A landscape with many valleys, sampled at points; each row gives a point and its height.
A ball rolls from a point to the lowest of its 2 nearest points, and stops where none of them is lower. Distance is the straight distance between rows; heights are no part of it.
Dilok height 865: [142 114 103 126 137 149 161 172  97 158 121 131 146 101 138 124 136 158
 138 126 126  81 115 122 143 145 104 105 136  95 120 110 117 130  88 156
  72 184 135 198 102 157 110 114 106 106 158 114 156 159 127 144 105]
giz height 413: [142 149 105 134  87 168  83 114 131 103 154 120 130 139 167  60  97 153
 184 135 115 145 144 120  78 135 167 168  86 126  88 101 121 122 126 157
 138  88  95 109 128  82 150 144  97 111 134 139 146 107  99 101 118]
pipal height 665: [150  91 177 134  61  73 130 107  77 141  73 139 128 145  82 205 121 149
  82 124 169 133  99 124 120  62 101 112 124 118 119 131  94 147  91 119
 116 189 171  71 104 100 115 120 123 118 101 165 106 160 127  85 127]
zez height 517: [139 130 178 113 183 113 120 163 156 133 153  64 105 116 111 176 133 158
 127 101 108  89  99 126 168 131 109 139 166  91 159 155 149 108 137  91
 111  86 159  93 104 168 160 142 140 161 127 113 140 181 155 150 138]
Fevep height 220: [114 211 159 122 135 143  81 136 125 104  80 192 115 109 191 142  97 131
  87 121 101 100  94  87 193 189  91  85 133 202 157  79 121 102 152 114
 117 112 129 185 102 168  79  85 100  85 157 110 186 108 149 137 156]
Lis height 397: [136 101 163 101  82 118 104 148 109 118 125 134 130 120 131 164 126 166
 131 117 139 120  85  69 145  72 122 145 111 126 102 134  92 115  95 123
 127 130 154  86  90 119 130 133 113 138 117 145 158 170 137 108 136]
ninu height 418: [189 202 114 130 116 115 132 153 161 155 153  97 116 149 119 121  71 178
 176 113  86  97  59 148 129 174 144 105 123  82 176 110 170  65 155 113
  99 101 117  90  99 176 157 118  80  77 188 161 142 108 151 121 105]
vizif height 557: [136 138 139 140 137 199 146 133 121 119 117 112 180 167 139 115 101 163
 126 106  88 127 120 150 125 185 136 172 135 109 140 113 113 156 159 184
 123 147 155 142 131 120 166 122 108 111  91 123 126 104 170 119 152]
bere height 876: [149 136 111 133 125 119 169 160  91 167 121  98 114 125 121 122 149 140
 141 131 133  96  83 153 155 135 132  86 142  88 138 139 124 118 104 136
  66 166 156 136 127 179 122 148 113 118 171 104  98 168 106 141  77]
Falof height 660: [153 142 143  82 166  84 119 147 173  91 214  29 131 100 119 129 108 107
 134 141 102  74 149 186 113 120 122 167 125 127 177 159 182 115 126 114
 119 134 148  49 143 142 196  98  69 144 104 176 154 143 108 140 119]
fedi height 288: [157 152 147  93 130 129  98 125 112 112 175  65 126  98 164 131 116 128
 128 162 106  99 174 170 121 104 143 158  89 144 103 107 131 144  97 154
  88 134 146  80 107 121 163  92  62 130 113 173 169 164  65 135 105]
non height 452: [159 169 170 132  95 129 105 165 128 115  88 137 104 141 152 171  92 190
 130  96 117 117  35  75 172 123 122 111 143 135 113 103  98  61 133 109
 137  82 144 118  89 146 105 119  99 126 147 131 198 162 115 107 136]
zupak height 619: [174 108 150  86 165 123 138 162 139 136 190  40 109 111 117 128 116 129
 141 114  99 105 141 155 129 109 149 170 122  72 144 146 151  91 127 124
 107 129 133  54 114 157 200  82  74 159 109 161 190 154 111 133 150]
pav height 709: [108  94 145 162  87 171 142 105  84  94  75 176 146 153 138 151 152 150
 126 141 160 163 129  81 131 105 160 135 131 136  58 134  90 138 133 132
 156 137 124 161 146  78 102 143 179 122  97 140 116 144 123 131 139]
sibos height 583: [162 108 141 129 123 205 142 166 147 139 137 119 179 155 118 116 101 175
 135 111  81 109  88 122 157 214 145 144 137  86 131 113 117 161 154 153
 119 100 152 169 175 138 191 130 173 128  87  93 110 107 194 140 132]
kegag height 334: [182 202 116 125 142 125 104 145 162 119 141 143 109 112 158 123  74 159
 153 117  86 103  90 134 141 162 115 126 123 156 159  92 163  78 161 117
 124 101 114 127  91 144 128 102  85  92 169 153 162 107 137 118 135]
rumug height 558: [130 134 160  94 171 149 123  91 145 129 163  65  92 116 185 122 142 109
 118 119  80 195 161 125 117 128 183 210 127  59 132 155 115 124 197 147
 129  89 121 101 171  92 180 175 132 161 147  99 125 125 157 179 142]
Kuzi height 126: [ 95 124 158 130 144 153 137 132 105 124 101 144 115 114 156 151 170 148
  91 127 137 133 103  87 192 131 131  95 151 130 118 114 126 147 149 127
 124 108 153 180 130 137  97 130 170 129 123  89 119 159 157 154 133]
Kitos height 566: [165 163 109 128 154  94 142 148 104 172 161  82  74  81 165 101 124 138
 150 156 117  99 129 170 125 117 152 129 127  81 133 116 170  93 133 117
  86 135  66 106 106 155 156  93  86 126 182 169 177 158  92 143  84]
Nesok height 775: [102 136  85 101 181 111 138 137 182 124 166 144 136 103 123 111 124  72
 110 130 101 112 180 161 113 144  82 162 121 177 178 135 158 149 129 158
 134 170 120 171 123 135 123  98  93 124 131 125 152  97 130 141 146]
tova height 760: [ 90  93 176  80 114 127  71 145 145 102 154 198 163  60 135 173 160 109
  84 138 153 114 132  40 130  70  70 134 104 160 165 143 116 160  94 108
 146 120 143 138 108 108  94 123 118 108 114 129 159 145 180  98 166]
Maf height 537: [153 147 122 147 165  84 170  84  85 154 107  80  60 144 133 124 131 108
 112 151 131 150 158 223 106 108 170 140 144  84  85 120 109 120 134 143
 113 171 112 109 125 131 139 118 122 167 152 164 137 161  57 164  78]
Mef height 658: [126 159  49 139 117 132 115  80 108 147 110 148  94 128 183  58 121  88
 139 174 135 165 176 172  91 149 165 140 110 159 108 114 129 164 131 145
 140 141  84 166 149  91 113 137 131 114 175 142  92  87  65 142  83]
gami height 762: [126 130 121 103 176 125  90 139 180 103 167 166 141  69 127 121 127 132
 125 155 118  85 173 126 132 119  69 139 118 197 154 120 155 148  98 131
 149 117 122 186 104 127 104 115  96 131 109 125 174 132 137 125 143]
tiri height 535: [119 112 122 116  93 201 112 132 122 102 132 133 181 149 137 102 129 130
 137 127 131 148 135 105 102 136 164 159 103 133 113 133 105 153 138 158
 144 136 138 123 160 107 154 140 113 122  89 121 113 111 139  98 144]
devuv height 246: [123 170  75 127 139 111 144 132 158 151 138 116 127 134 112 105 129 107
 154 103 100 144 122 141 114 137 134 133 125  91 172 142 135  88 165 142
 111 146 122 118 119 157 141 139  92 112 163 111 143 102 139 141 126]
nolem height 686: [ 93 129  49 134  98 149 118  97 137 111 130 162 130 152 147  46 132  92
 155 154 154 165 182 139  71 135 136 134 118 189 111 134 126 165 105 144
 167 125  77 149 160  94 100 136 123 118 136 139  93  69  78 103 116]
Viv height 516: [119 134 129 113 112 170 117 119 128  98 145  86 175 155 141 107 120 125
 132 109 108 154 165 125  79 122 165 211  95 120 119 117  95 133 151 204
 133 142 152  82 127  99 175 126  71 131  81 142 146  93 143 113 168]
nafa height 431: [126 102 170 167 147 100 132  72 113 123  60 163  64 137 121 177 150 145
  96 149 172 153 147 123 146  74 134  98 144 185  67 107 115 110 126  83
 165  88  95 149 115  87  67 125 208 151 120 129 128 178 116 140 145]
bas height 198: [101  97 127 141  92 168 164 140  91 138  85 146 158 154 106 139 158 133
 120 123 137 141  88  94 151 138 139  87 134 100 120 125 101 138 143 129
 119 152 157 151 153 128 121 149 153 107 133  89  96 131 171 141 133]
vivu height 375: [119  99 128 175 143 113 161  87 108 132  66 146  85 161 106 149 138 126
  99 160 172 170 163 177 131 110 145 100 160 167  56 115 127 126 135 119
 169 133 104 175 147  96  93 125 211 157 109 132  80 145  98 146 129]
lebot height 677: [131 110 152 108 135  65 104 151 136 135 189 107 137  78  92 143 116 122
 129 140 145  59 147 129 105 105  73 101 140 113 177 178 207 169  68  59
  99 127 148  97 144 151 153 131 172 117 100 121  63 159 133  86 100]
Zirus height 499: [171 173  83 121 125 110 155 172 129 174 177  64 121 111 124 101 104 160
 172 135 100  92  96 170 115 142 147 116 114  58 168 127 170  90 131 104
  85 147 106 105 117 190 173 110  76  89 191 157 160 123 134 146  80]
bav height 286: [159  86  99 131 116 122 181 159  91 171 156  82 122 154  68 116 124 140
 170 121 140 104 138 150  84 101 134 130 132  64 113 158 131 111  90 138
 123 177 109  95 123 145 161 103  98 161 110 151 150 124  81 123 121]
Turif height 355: [164 131 192 146  84 121 109 137 106 123  94 116 107 131 121 185 108 182
 137 116 127 128  54  96 169 108 134 123 128 135  98 128 121 109 139  86
 151  92 152  79 111 119 125 135 154 153  95 146 104 181 129  87 130]
puven height 270: [ 85  82 108 140  98 140 135 136 111 164 137 139 165 145  80 111 174 100
 140 135 143 127 106 104 142 111 142  73 134  94 144 150 140 148 118 111
 121 129 137 146 168 130 127 171 168 106 126  71  47 101 162 132 100]
dubup height 586: [140 136 146 103 166 127 132 117 137 142 185  45 103 119 141 120 135 122
 135 112  90 161 150 157 116 105 177 203 122  43 130 144 126  92 173 150
 124 101 120  60 122 112 193 119  96 169 129 152 158 125 133 155 149]
ver height 144: [ 82 174 133 124 158 132 132 125 138 117  76 170  95 111 173 166 142  87
  77 124 104 135 113 130 210 174  99  77 137 174 166  98 119  99 179 125
 117 136 140 171 119 176  94 107 126 111 142  98 141 114 146 168 150]
sibe height 840: [129 117  69 120 138 143 169 145 102 141 144 110 144 137 104  81 131 100
 131 141 146  91 157 188 100 138 127 138 126 103 116 142 125 178  85 178
 106 218 118 159 134 147 135 108  78 124 141 139 107  94  75 142  91]
koti height 512: [130 112  72 124  66 146 117 143 168 144 178 131 166 162  86  72 102 145
 202 116 135 129 108  96  81 128 142 128 102 119 132 169 150 139 101 104
 187  97 105  98 166 118 131 152 100 122 100 104  77  63 126  79 107]
Nevu height 515: [139 132 139 109 181 146 136 150 170 157 154 101  89 113 166 128 139 136
 126 105  89 149 126 109 156 140 131 168 148  76 161 150 132 107 180 119
 119  83 112 161 105 137 144 141 164 154 156  96 169 139 169 174 158]
Mupo height 326: [ 59  87 131 124 112 113 134 124 112 138 146 174 141 105  80 142 194  98
 116 127 160 131 130  70 135  80 112  62 118 112 168 136 141 143 120  99
 113 131 150 152 153 129  88 151 180  92 149  83  92 122 180 123 130]
tet height 538: [ 88 121 150 101 167 172 116 114 167 118 145 104 103 109 187 119 175 123
 118 130  97 186 147  95 139 115 158 179 133  94 133 161 106 135 175 130
 130  72 110 161 151 111 142 162 162 136 147  80 148 129 166 179 161]
napo height 626: [129 160  82 135 135 126 137  99 130 150 142 149 106 103 195  94 136  85
 130 157 108 148 145 167 146 170 148 114 122 166 130 117 150 139 153 114
 114 130  98 190 161 116 100 150 149 119 158 115 101 107  90 140  99]
faf height 491: [113 156  82 124 111 145 120 117 122 105 157  98 161 147 151  81 133 100
 140 123 122 172 187 147  72 111 179 199  88  91 131 123 105 120 144 186
 115 149 135  77 121 120 165 117  39  99 150 148 135  59 118 129 125]
zug height 451: [155 165 127 172  92 190 106 112 100 121  91 150 129 143 192  80  91 171
 146 132 128 140 122  95  99 161 164 156 134 133  69  98 102 123 143 154
 122 125  98 157 117  94 139 124 124  88 155 152 153 111 105 102 125]
relu height 439: [135 149  91 150 134  99 122 106 108 152 107 137  59  97 186  99 148 111
 124 153 134 157 136 129 130 109 134 111 124 146  97 118 119  94 126 109
  96 138  95 165 109 138  94 134 125 109 206 119 165 163  78 152  91]
mizo height 662: [100 130 150 110 151 106 107 133 185 106 140 106 123 170  94 150 144 107
 152 103 115 177 142 102  99  81 128 175 127 136 142 148 107  84 179 149
 186  86 141  92 109 112 138 138 110 168  92 127 167  95 156 117 206]
dodu height 553: [135 102  63 145  61 153 147 165 124 148 130 159 184 158  91  85 102 130
 192 111 166 122 100  87  95 140 140  98 114 114 117 148 112 125  89 136
 156 146  92 128 159 117  95 152 108 105 136 130  83  78 112  96  92]
daz height 468: [167 192 117 179 107 173 109 107 111 122  83 197 133 142 193  93  57 181
 133 125 139 114  96  92 109 201 132 116 143 134  94  69 112  75 160 145
 112 115  90 135  76 134 116 116 120  64 180 171 142  77 132 107 139]
geme height 424: [153 133 135 126 102 104 135 158 128 127  99 171 136 118 118 174  93 177
 135  98 133 122  71  79 136 111  97 135 125 154 105 118  81  78  99 129
 145 134 127 101  77 118  94 105  88 149 133 166 211 155 131 116 142]
Lemi height 676: [123 156 136 120 119 129 117 154 155  99 118 123 122 172 129 141 123 148
 166  84 109 178  99  78 111 111 138 166 118 110 126 142  95  52 190 143
 161  78 130  72 107 115 139 144 100 140 140 124 181 109 163 107 181]
Bag height 572: [134 125 184 118 116  79  94  91 110 108 129  82 104 130 122 145 110 114
 122 170 156 121 163 167 108 104 124 119 136 160 121 137 157 179  92  88
 133 103 152  56 140 114 150 132 160 161  85 153  48 160  54  90  99]
puses height 647: [100  87 110 116 119 130 145 143 139 108 114 163 160 158 112 150 141 128
 143 102 158 153 150  79  89  87 106 184 125 128 112 150  64  96 123 168
 153 164 129 107  91 102 113 122  93 157 118 153 190 101 148 129 189]
duk height 462: [128 132  78 114  91 158 105 123 151 139 182  95 147 135 147  47 114 116
 171 134 125 151 144 137  80 136 178 165  83 131 125 147 150 156 114 132
 152  99 112 114 171 109 155 145  98 125 113 113  86  76  96  94 105]
tid height 609: [146 166 125 152 126  88  94  86 134 108  59 157  77 157 170 125 151 127
 101 149 150 153 157 122 113  87 135 126 124 171  60  83  74 104 150 119
 143 124 102 125  91 122  84 114 115 107 162 138 205 180  65 137 113]
tapor height 482: [146 152 144 121 140 130 138 183 131 144 124 107 116 137 130 145 121 183
 144  94 106 117  79 106 152 129 106 138 147  87 142 121 118  87 137 131
 115  92 136 126  85 162 138 120 114 148 139 108 183 162 138 134 153]
zubur height 674: [138  71 106 120  90 112 163 156 119 139 141 162 180 122  49 157  94 147
 135 114 147 114 114 108 101 103  71 143 122  99 133 135 127 141  56 125
 143 180 129 119 108 105 117 124 125 162  97 148 117 111 153  94 151]
tonid height 373: [148 104 140 109 115 133 113 136 109 141 171  70 141 117 118 128 119 145
 166 152 121  73 135 151 117  99 137 147 103 114 119 146 150 137  86 116
 111 130 146  66 123 134 165 130  93 149  96 148 124 159  92 103 114]
baz height 767: [ 87 120 205  89 120 145  55 117 124  80 153 160 127  69 160 165 182 110
  95 150 147 120 131  57 167  77 113 106 100 170 149 127 133 162 124 101
 151  61 156 150 135 115  97 139 150  99 113 111 133 158 158 115 149]
Vef height 823: [128 143  63 138 129 158 151 136 122 120 125 147 168 147 123  95  86  89
 119 133 146 103 176 180  99 174 101 140 129 158 137 102 140 178 117 177
 130 200 103 168 133 143 113  92  83 110 120 141  90  56  98 126 130]
Vuno height 675: [127 139 172  90 193 123  97 149 187  84 154 102 124 131 130 166 121 137
 121  88  94 133 149 100 125 102 106 199 128 148 159 136 123 115 158 149
 174  78 134 113  81 124 143 118 101 155  96 133 202 130 170 126 217]
lolom height 608: [150  88 101 142 107 177 150 161 155 126 140 164 208 152  88 103 101 151
 151  93  95  94 103  96 144 219 128  96 123 103 144 111 112 145 123 145
 135 101 131 191 171 140 146 123 184 104 114  85 123  74 220 155 138]
zaga height 712: [ 94 113  95 135 110 125 114 100 125 128 145 158 142 128 107  94 139 104
 137 170 161 134 164 138 110 114 125 104 122 174 124 133 165 167 101 103
 162 108 106 156 161 102 108 127 154 128 116 110  57  99 102 106 114]
reg height 708: [112  90 114 112 111  87 120 127 123 143 163 135 149 118  75 121 119 122
 140 141 165  96 152 131  89 104  85 107 130 135 146 175 186 180  66  90
 130 124 115 130 142 117 133 133 165 135  89 100  39 117 116  88 112]
Lon height 684: [143  84 195 125  74 100  88  89  82 123  91 162 130 105 119 182 108 152
  80 141 171 121 136 114 110  69 106 127 117 160  92 103  99 195  70 111
 116 151 135 101 117  78 106 115 176 125  72 163 125 180 123  78 124]
tukez height 53: [ 64 131 153 116 153 172 153 145 124  99  89 141 145 128 147 168 173 114
  64 103 126 137 129 108 194 143 115 104 161 141 163 123 110 137 168 153
 113 153 165 183 125 158 110 120 130 117 122  88 140 123 182 174 170]
sepo height 618: [124 125 180 142 120  91  92  67 101 109  81 119 113 124 128 167 138 138
  81 168 158 121 141 157 134  97 131  97 125 198 111 103 118 184 119 106
 140 116 168  92 129 118 120 122 157 120 106 156  94 194  74  99 105]
Tanok height 271: [133 210 135 130 120 137  69 144 151  96 111 165 124 114 166 133 127 117
 134 125 101 113  79  87 168 160 109  95 101 189 156  96 136  96 182 116
 125  83 136 137 122 148 100 108  87  68 164 123 168 126 137  99 133]
Pugi height 659: [171 168 142  87 169  86 144 125 142 122 202  44  97  95 164 126 134 103
 131 143 106 110 163 180 125 136 147 159 144 104 162 142 173 121 125 110
  88 148 135  57 161 139 163 128  76 164 153 165 143 152  82 161  75]
lizof height 559: [135 138 180 120 198 109 157 145 165 131 124 103 114 112 113 182 129 106
 105  95 104 120 113 153 206 175 103 119 183 122 175 138 163 104 152  90
 118  84 148 133 127 170 132 138 194 193 133  92 105 159 157 179 146]
tisum height 510: [129 151 108 158 126 109 146  80  99 145  81 114 106 158 130 109 116 111
  98 153 141 128 116 207 124 174 142  91 137 172  97  95 140 162 124 131
 113 180 137 139 157 143 111 128 128 115 121 144  71 133  53 123  69]
sibun height 261: [122 107 105 146 174 105 190 142 125 176 104 109 116 151  86 144 167 113
 145 103 129 146 113 153 162 142 130  65 154  77 142 155 138  91 135 104
 105 134 145 124 147 166 121 156 157 154 148  89  81 121 145 178 109]
kamu height 661: [109  79 148 115 134 118 150 150 152 108 119 150 175 148  51 170 115 134
 119  98 137 142 137 102 102 101  78 167 147 124 134 148 115 126 110 153
 163 145 139 119 107 106 115 137 125 172  70 154 141  99 178 116 185]
pivod height 581: [136 133 141 154 157  88 141  73 123 136  83 108  57 148 139 145 150 123
 101 154 158 141 163 180  99  93 151 137 138 147  74  97  95 124 119 138
 119 146 120 119  95 113  94 118 136 148 135 149 165 185  58 145 113]
dep height 891: [119 138 117 121 118 108 138 112 126 161 112  83 118 130 103 141 162 114
 145 133 136 119  66 146 154 123 141  75 104 110 140 138 135 117 120 110
  93 149 179  62 152 174 134 153  85 112 167 108  74 145 115 114  77]
vanu height 369: [153 139  83 166  75 126 160 154 119 131  80 176 156 160 103 116  68 156
 151 101 160 130  93 130  85 148 117 114 130 139  94 102  88  97 115 156
 142 177  99 115 108 133  84 115  90 117 162 177 170 104 103  97 113]
Tefod height 582: [121  74 161 136 190 114 152 144 192 115 157 115 167 138  68 143 116 119
 107  87  86 123 137 140 163 190 104 124 170 105 173 163 156 130 143  99
 168  74 152 140 165 146 180 141 206 178  91  89 103 109 216 164 160]
tosep height 781: [113 106 185  88 119 130  78 126 158 107 153 122 155 107 116 164 136 135
 129 122 108 124 109  80 141 106 124 136 108 134 153 164 130 151 140 128
 151  72 170  90 131 120 148 155 129 133  83 110 112 141 182  96 162]
moven height 396: [ 81 128  79 133 164  93 138 134 138 143 127 154 103 101 140 111 170  78
 119 147 156 155 175 129 125 106 115 104 135 155 128 142 112 106 113 139
  89 160 109 184 118 140  75 141 122 121 188 112 145 136 103 162 120]
Kile height 753: [106 118 140 100 142 164  91 150 150 105 151 191 172  76 166 106 142 130
 121 136 125  91 139  64 143 147  89 129 113 172 145 127 137 157 111 130
 126 114 138 205 111 148 101 128 118 108 130  99 174 147 171 129 153]
bug height 442: [139 170  73 128 110 131 138 121 132 148 174  90 113 156 131  69 110 117
 174 114 120 168 154 161  72 111 157 166 104  82 130 125 141 103 144 140
 143 111  84  76 111 125 170 116  73 129 157 151 121  63 103 124 124]
Dus height 422: [179 167 101 183  95 160 154 142 111 131  89 177 163 149 143  95  39 169
 152 106 141 101  98 134 115 210 134  93 148 146 111  75 111 102 115 159
 116 173 100 141 101 128 103 110 119  82 139 165 125  76 107  97 121]
Laru height 733: [106 127 115 126 103 223 135 126 114  91 109 169 184 135 165  90 147 126
 127 129 108 131 129  71 157 184 155 122 135 128 113 105 119 163 153 154
 143 120 117 214 174 108 131 133 181  87 108 101 123  88 180 145 137]
sikam height 617: [ 81  89 143 139 151 152 133 121 187 101 157 150 183 148  82 127 129  98
 104  91  83 123 107 128 165 197 114  96 133 130 180 133 144 151 166 134
 164  86 159 156 181 170 161 121 168 127  95  78 108  73 250 169 138]
Mido height 769: [116 123 199  94 116  88  60 124 143  86 153 182 160  72  93 182 120 109
 129 150 139 105 100  57 138  79  77 117  92 180 182 148 140 163 107  94
 169  61 145 109 127  83 114 125 141 107  77 137 139 121 206  72 145]
Maka height 546: [113  93 130 119 183 110 147 163 212 142 164 110 131 124  90 127 129 129
 114  88  77 127 135 123 144 156 103 141 142  98 164 161 143 118 151 115
 139  88 142 142 132 172 147 144 177 150 146  76 149 124 201 182 145]
kina height 290: [122  91 156 156 130  87 163 128  93 170  83 116  97 132  87 173 154 146
 108 123 149 125  98 131 159 107 130  74 154  96 125 141 139 112 109  99
  96 143 145 135 115 147 113 144 185 149 142 103  77 171 121 146 120]
Lasup height 316: [126 137  89 150 119 133 162 149 122 128 109 146 145 160  97 131 116 127
 146 108 135 143 107 135 109 139 124 119 135 126 128 123 113 105 129 152
 136 161 133 120 123 142 110 139 101 143 125 132 131  95 123 114 136]
kupub height 400: [159  92  99 120 102 110 141 136  83 172 177  69 107 141  93 100 131 141
 170 145 144 107 144 177 115  97 141 134 129  86 100 161 168 152  69 116
 114 156 116  90 152 129 164 128 128 152 113 146  81 141  39 122  95]
boras height 578: [147 178  93 147 133 107 125  82 124 137 113 138  89  98 187 101 102  92
 106 162 117 108 139 213 143 196 126  94 131 212 118  89 158 156 139 115
 108 165 107 150 138 135 106 124 123 109 153 146 100 136  63 131  52]
muv height 804: [121 138  47 132 136 161 150 117 180 118 150 150 158 149 112  68  90  93
 141 126 115 118 169 159  87 194 108 141 120 152 170 122 162 161 127 164
 161 148 101 183 161 131 135 121 115 108 112 113  80  44 146 117 132]
rinom height 637: [111  99 135 121 106 113 101 109 124  92 108 173 144 128 132 153 125 126
 119 131 154 162 164  87  93  67 104 166 112 176  89 131  75 134  92 150
 157 137 120 119  98  72  88 130 114 159 108 178 193 134 113 114 167]
netiz height 629: [116 100 104 138 134 162 152 153 182 105 143 163 182 150  85 111 112 120
 120  86  89 117 128 109 121 190 106 129 128 123 167 128 129 128 149 167
 162 135 141 173 143 160 128 123 145 133 100 104 139  76 221 143 169]
lud height 374: [135 127  93 135 117 133 162 152 106 155 142  86 128 178  89  92 110 135
 161 109 137 144 152 167  61 110 173 156 114  48 126 129 119 108 140 169
 141 171  95  82 115 132 176  89  45 136 127 171 151  86  90 115 137]
nite height 721: [102 138 142 165 109 216 124  93  79  81  76 155 141 139 171 125 149 125
 100 136 133 169 132 114 171 147 166 127 134 165  74  97  96 154 173 153
 147 142 118 203 163  90 122 131 155  97  92 130 124 111 144 135 146]
fared height 640: [140 126 214 130 158  93  87 138 127 122 149 104 122  75 116 176 135 118
 104 139 148  88 129 139 151 127  83  85 159 131 194 162 174 155 103  55
  99 109 156  93 135 131 138 147 224 126  91 114  76 187 156  99 111]
fem height 777: [ 89 140 176 105 135 140  74 104 140 101 158 135 118 101 140 136 172 102
 130 154 117 132 121  99 168 122 155 122 104 163 154 158 151 151 152  97
 148  55 139 120 155 117 137 171 143 120 107  95  94 141 155 109 128]
koz height 645: [130 113 171 167 110  84 145  97  87 124  56 153 123 141  97 187 133 142
  68 133 156 115  96 139 134 100 124  84 138 162  93  87  93 138 112 111
 145 168 152 114 123 118  86 118 158 110 110 138 101 174 117  99 118]
mobe height 697: [117  87 169 141  71 134  96  81  67 103 101 183 138 110 130 142 147 141
 115 163 166 151 118  78 111  73 142 112 101 159  78 116 101 169  92 106
 157 121 121 134 142  62  90 130 181 119  97 151 112 162 134  93 127]
Fofig height 744: [120 111 121 108 138 196 108 157 135 121 139 138 154 106 170  92 124 156
 125 133  91  96 135  99 148 183 122 163 119 124 123 113 129 169 126 159
 112 126 120 206 139 113 144 129 145 110  99 106 150 136 154 142 146]
Rutu height 412: [165 105 173 177 117 103 125 111  88 146  81 122  79 141 127 175 116 171
 127 137 143 127  96 118 150 103 139  89 144 151  64 117 126 101 112  78
 148  92 120 127 112  91 103 135 218 159 110 125  96 194  94 111 121]
ramok height 600: [137 135 188 133 182  97 137 143 130 142 122 113 115  98 127 169 160 116
 108 137 127 101 101 156 211 162 105  72 175 130 189 152 188 120 129  49
  91  91 156 113 136 166 126 149 207 142 140  95  61 183 144 159 107]
puf height 146: [113 137 126 125 153 111 151 128 169 157 131 104 111 159  97 136 162 101
 145 108 106 171 117 147 141 125 129 128 137 100 153 155 126  91 172 129
 137 117 147  87 149 147 150 161 134 158 138  84 110 114 158 160 144]
guluk height 625: [ 93 112 160 128 117 111  95 102 121  92  83 155 110 144 152 131 166 123
  92 140 178 169 169  81  92  67 139 129 114 179  65 125  62 116 132 130
 145 108 126 123  99 100  79 127 114 128 164 146 212 170  86 127 157]
Fatab height 443: [123 126 123 184 123 139 155  66  82 121  44 149 103 165 134 140 143 114
  84 143 164 148 122 186 151 148 154  89 148 173  58  70 110 146 163 130
 142 166 130 149 169 123 103 129 163 108 103 129  73 144 101 131  92]
vof height 683: [145  89 127 136  51  93 133 140 102 148  84 168 172 147  67 182  89 146
 119 121 151 133  60 108 115  94  82 134 120  98 122 140  96 116  83 119
 130 173 145  63 100  94 115 121 124 138  94 187 107 110 155  73 120]
Nom height 788: [ 88 145  65 118 136 150 123 124 163 108 140 160 154 111 155  76 133  76
 121 128 106 132 142 127 131 181 115 142 108 142 170 124 141 142 154 162
 131 166 134 174 138 140 126 125 109  98 144 107 127  72 156 141 129]
verov height 504: [136 103 139 106 109  80 116  97 111 139 153  83  88 160  85 118 134 101
 130 153 167 131 165 179  89  78 138 146 147 108 109 172 156 176  86  98
 136 132 134  50 158 116 173 130 150 169  98 137  40 124  53 125 114]
Nedi height 487: [138 154 101 134 158  91 163  73 106 164 110 102  50 116 181 113 160 105
 133 150 137 185 150 170 109 104 168 140 137  92  94 128 113 107 152 131
 105 128  95 140 138 118 125 161 143 152 187 137 129 144  65 166  93]
filu height 361: [ 61  86  73 113 142 117 137 126 136 147 141 179 144 110 113 118 205  84
 117 137 173 134 158  92 139 104 111 101 119 121 149 165 126 130 105 126
  88 161 149 180 143 147  91 149 128 102 177  68 128 124 152 157 129]
kevi height 616: [173 145 137 116 189 120 149 142 112 156 189  69  64  92 173 124 122 123
 136 141 108 133 156 191 128 129 148 165 147  70 140 135 167 111 135 103
  96 118  82 103 128 118 165 111 134 183 150 161 166 159  82 165 107]
pifo height 855: [129 121  74 154 134 116 165 144  88 153 118 136 118 139 121 109 138 123
 134 131 157 110 147 155 101 109 125 119 138 117  90 123 108 130  96 160
  86 212 108 165 104 143 105  97  97 128 163 144 160 150  73 133 108]
kupa height 208: [121 121 168 134 162 107 160 150 114 162  93 130  88 110 137 175 163 144
  93 112 127 121 108 122 206 126 119  70 174 103 134 139 135 103 125 105
  87 109 135 187 109 171 101 131 187 150 162  84 124 174 134 185 133]
Gonon height 364: [166 155 110 122 115 149 105 135 123 118 165  97 144 114 163  88  93 148
 163 140  96 108 159 163  94 131 149 170 100 129 123  91 153 115 122 160
 114 120 113 107 106 121 163 108  59 107 113 169 159 117 102 107 130]

Call two points neighbours if one is among the 2 nearest of the other. Go from one point of each pair to the other, from neighbour to neighbour, staying as low as possible. Name the highest point that can't be avoided.
tukez, Nevu: netiz
mizo, vivu: Lemi
vivu, Turif: nafa
puf, bav: daz
bav, fedi: kupub
puf, tukez: kina
